Points on a hilly landscape, in no order, each with its height.
A ball rolls from a point to the lowest of its 2 nearest points, and stops where none of them is lower. Distance is the straight distance between rows; heights are no part of it.
bafo height 3.78: [117 120 134 158  87 161  77 139 121  81 173 142 116  99 127 145 128 115
 114  71 188 157 127 134 135]
mus height 5.04: [140  91 141 115 129 129 165  75 104 143  92 162 154 153 114 107  90 143
 145 128  60 117 124 106  75]
Sevi height 2.94: [107 110  87 106  88 117 146 192 125  97 166 148 133 105 103 188 113 145
 131  67 157 135 138 125 118]
poz height 0.71: [161 143 110 100 149  68 190 138 133 135  82 123 152 122 120  90 123 165
  84 116 141 163 118 146 120]
roku height 1.44: [154 136 134 108 140  97 172 122 139 117 111 127 155 120 117  91 121 153
  80 118 144 160 130 130 111]
gitib height 4.93: [133  98 150 138 131 126 162  84 120 124 121 171 162 126  92 115  82 131
 128 118  68  92 136  93  83]
vevop height 5.45: [114 116 155 145 162 138 110 106 139 117 130 177 123 114  98 123 113 125
 142 152 104  85 139 128 112]
tane height 3.32: [103 164 175 138 171 144 105 114 157 135 148 121 116  94 123 120 116  88
 128 187 124  50 160 101 138]
nepez height 1.39: [159 149  86  96 139  59 200 165 133 134  96 120 154 119 124 115 129 181
  89 100 155 193 112 155 132]
tov height 2.08: [137 153 109 118 163 110 137 116 130 188  75  82 107 163 159 114 171 124
 127 184 107 129 111 162 165]
buti height 4.84: [122 102 145 156 111 144 138  90 109 103 151 172 160 121  92 129  73 112
 122 103  67  84 140  86  92]
kose height 5.21: [140  86 160 158 128 172 110  64 101 125 103 199 146 146 106  97  88 144
 189 130  41 113 131 117  75]
Lup height 5.60: [125 125 163 133 181 110 124 113 162 114 116 176 126  94  87 100 111 144
 126 160 114  86 155 136 106]
Vez height 2.20: [146 109  93  88 110  85 201 149 109 153 111 116 155 159 133 146 118 170
 114  88 131 153 106 128 114]
Kateg height 4.20: [105 156 117 141 179 122  79 179 165 138 134 118  72 120 152 158 179 143
 155 192 128  92 150 158 172]
nav height 3.08: [144 117 166 157 167 136  94  77 135  88 107 199 131  93  96  71 109 149
 113 126 122 138 142 157  90]
Sir height 3.67: [117 117 116 150 117 152  61 139 126  88 153 162  96 104 129 153 144 130
 144  85 169 137 131 174 132]
bofo height 3.85: [100 112 122 152  61 172  94 144 114  90 189 129 129 118 129 162 109 102
 130  64 153 133 128 102 139]
pimuf height 3.95: [102 130  97  95 173  70 158 187 161 147 114 155 101 117 108 164 142 175
 160 172 108  68 152 147 138]
Vas height 2.11: [162 125 158 124 147 105 161 102 137  99 106 155 169 103  95  61  98 156
  69 106 130 162 146 130  86]
Vonib height 6.47: [134 129  90 116 124 100 140 141 129 146 116 121 120 156 145 144 151 152
 135 118 136 155  99 154 153]
zok height 2.57: [135 145 117 109 181  94 149 121 139 177  66 122 110 144 136 112 164 149
 140 191  89 110 125 156 150]
vemi height 1.65: [136 158 108 103 134  89 159 168 134 157 121  74 121 123 154 134 151 123
 111 159 167 140 128 125 170]
vekid height 2.67: [119 101 105 106  58 130 173 132 102 131 158  95 173 150 128 157  98 104
 112  63 119 131 116  70 115]
lefed height 3.96: [100 154 100 126 161 110  93 193 161 128 143 133  78  95 134 170 168 146
 153 162 153  96 151 171 167]
bagob height 2.16: [135 158 107 110 146 100 151 142 128 174  96  72 119 147 153 126 163 130
 117 167 135 119 119 141 167]
dugu height 3.30: [ 91 119 105 128 106 143  89 174 130  88 175 158  91  81 106 185 128 124
 149  90 152  88 140 145 132]
gera height 4.62: [124 113 123 145 130 180  80  99 121 149 107 127  95 189 155 145 181 129
 198 167  77 130  92 166 141]
miv height 1.84: [154 130 123 124 124 117 144 109 120 126 109 122 141 151 135  92 132 147
 101 109 144 181 109 140 121]
zezev height 3.07: [118 145 123 103 191  91 147 135 150 166  90 128 105 134 129 125 153 149
 143 196  96  74 144 139 141]
vufo height 4.74: [111 121 155 163 119 145 135 105 128  90 171 160 152  90  77 131  77  96
 101 114  93  79 146  87 108]
Faz height 1.71: [151 158 108 133 156 115 128 103 119 175  63  99 114 158 149  94 168 138
 122 163 104 166  97 168 160]
Kiner height 2.32: [ 91 142 175 152 159 176  75  93 148 140 133 117 107 133 140 129 153  82
 161 190 103  71 131 122 147]
kunag height 2.47: [146 112 102  99  80 110 175 133 103 139 122  89 155 163 149 136 130 137
 103  85 145 170  97 117 125]
gipum height 4.49: [112 136 113 146 162 152  84 134 149 166 102 108  76 170 174 157 203 124
 171 203  78 106 114 167 167]
Nili height 1.57: [122 132 153 144 116 168  90  93 118 148 127  84 117 158 169 118 163  82
 143 157 142 138 103 131 159]
lodo height 6.51: [121 117  81 115 109 112 130 138 118 155 123 128 106 187 149 179 156 152
 173 123 104 136  91 155 148]
rede height 5.36: [101 104 146 160 138 161  95  97 127 107 145 180 108 122 105 146 110 114
 167 134  94  81 127 130 109]
Giba height 4.39: [131 151 174 118 153 122 148 114 147 137 138  96 156  92 109  96  94  87
  88 159 138  83 148  81 114]
fep height 3.51: [109 129 100 129 116 128  77 172 128  90 152 157  80  84 122 177 145 137
 147  97 170 117 138 177 139]
rarad height 3.59: [139  96 133 168  93 170  96 111  94  88 149 186 147 144 123 133  92 135
 133  34 112 158 142 110  80]
Solup height 3.99: [126 177 189 131 172 128 127 113 159 141 136  91 142  87 125 101  96  84
  97 191 139  62 165  87 128]
Nesug height 2.78: [ 97 150 158 134 152 149 101 113 152 138 146 105 108 118 134 138 137  95
 142 175 122  68 132 104 140]
Zek height 2.39: [169 121 148 136  91 188 112  62  86 139  95 108 160 185 163  71 125 113
 126 114 120 196  89 129 109]
Tona height 2.65: [156 118 151 142 161 115 129  94 134  95  95 193 148 104 101  72 100 176
 105 108 118 164 143 151  85]
pifis height 1.30: [111 128 147 139  98 160  90 120 121 132 155  83 111 146 160 132 149  95
 134 132 168 147 107 117 170]
Lur height 6.31: [113 160 112  89 123  95 161 211 141 118 157 106 133  77 109 159 120 122
 115 153 184 132 163 105 140]
dida height 1.72: [120 118 110 134  54 133 115 160 110 107 168  77 121 144 154 140 142 117
 119  83 199 191 104 115 172]
Bas height 1.70: [114 165 111  97 125 100 148 187 135 158 144  58 117 109 157 150 149 110
 126 165 174 118 149 105 175]
let height 5.95: [127 143 155 106 169  88 171 144 164 124 133 141 152  70  78 113  94 124
 100 167 127  72 173  87 101]
ridiz height 3.58: [108 137 123  96 185  79 150 161 160 153 112 138 114 111 118 145 135 151
 152 195 103  55 157 129 134]
zibul height 6.43: [134 139  88 119 120  91 143 176 139 129 132 123 118 125 133 141 143 156
 127 112 167 174 118 161 151]
kuze height 6.38: [123 139 102 111 121  97 141 198 142 111 154 124 120  99 117 159 138 144
 116 120 185 152 132 137 145]
gigob height 2.79: [113 109  97 111  73 123 165 161 118 109 176 123 162 122 105 169 104 127
 111  59 135 137 131  89 110]
Dip height 5.14: [163  90 160 143 130 157 144  56 102 131  86 180 173 148 112  80  80 140
 158 121  45 131 131 106  65]
ravoz height 2.64: [163 113 125 112  84 137 161  90  92 148 115  84 165 168 155  95 115 113
  92  87 139 181 105 108 110]
Kiv height 1.29: [166 151 118 126 141 108 140 103 116 163  80 100 130 153 152  77 153 137
 104 137 134 184  97 158 149]
Bime height 3.73: [112 139  97 128 145 110  89 192 147 107 143 152  78  89 124 173 158 142
 151 130 172 115 145 180 148]
tigo height 1.91: [162 123  70  86 104  66 219 153 112 141  99 107 158 156 141 134 119 180
 101  76 135 191  99 140 117]
Posav height 2.61: [131  98 109  96  50 131 178 127  92 137 153  71 167 165 151 148 108 108
  99  69 145 154 110  84 118]
bigig height 3.10: [ 87 108  83 106  76 131 118 194 124 102 176 150 100 103 109 204 118 131
 153  74 146 106 139 139 132]
debuz height 3.35: [140 106 153 173 138 163  80  85 122  78 133 201 122  94  97  98  99 125
 124  89 124 131 153 150  87]
gugiz height 4.61: [118 130 156 134 130 133 145 114 139 117 157 125 155 102 100 122  91  90
 100 132 115  87 138  75 113]
nima height 3.64: [155  91 134 157  97 173 114 113  87 101 136 185 156 172 141 119  90 140
 142  24 101 188 141 114  72]
Fal height 5.29: [120  98 154 167 128 190  91  72 118 117 130 179 124 135 107 125 105 114
 187 147  57  93 117 122  97]
dib height 2.52: [173 120 132 122  91 155 140  83  78 151  99 101 158 194 164  85 124 127
 111  84 132 207  90 125 107]
detiz height 5.77: [121 127 160 124 176  98 150 122 158 118 122 171 141  71  73  99  93 138
 114 162 110  69 173 110 102]
zivel height 1.51: [111 129 126 138  73 142 104 148 117 133 152  62 109 144 169 135 153  98
 130 122 187 158 101 110 186]
dil height 3.50: [132 113 142 172 110 171  90 102 116  90 160 172 137 117 110 131  97 118
 124  73 120 133 133 117  99]
gemom height 6.10: [127 166 142  85 151  90 185 175 155 128 149 107 152  69  93 131  99 116
  94 165 152  94 171  79 110]
rurin height 1.90: [135 121 135 153  84 151  97 119 113 100 159  97 131 140 149 115 145 118
 105  84 189 199 108 123 150]
salov height 6.22: [110 154 118  91 143  92 168 186 153 132 146 116 130  85 105 163 117 130
 129 161 150  80 161  99 130]
tad height 4.56: [118 123 110 140 143 156  91 123 127 165  93 114  84 189 166 161 190 129
 190 181  65 121  96 169 161]
pob height 2.07: [149 128 142 155 106 150  84  94 115 114 137 105 127 146 155  91 143 109
 107 113 177 199 107 141 146]
Tavi height 1.95: [112 135 167 141 145 182  85  86 130 155 118  89 106 153 160 124 164  74
 158 187 105  95 117 130 152]
Nemir height 2.24: [164 131 159 141 102 167 102  70 113 124 117 101 143 158 154  69 134 100
 106 123 150 194  95 131 127]
rebak height 4.38: [109 152 112 144 174 127  87 148 156 158 109 109  73 149 165 151 188 132
 151 194 105 103 133 162 172]

Where does a ball stop that starts at each point below?
Dip: pifis
nav: poz
kunag: poz
zibul: pifis
dugu: poz
Giba: pifis
pimuf: Kiv
Lup: pifis
ridiz: Kiv
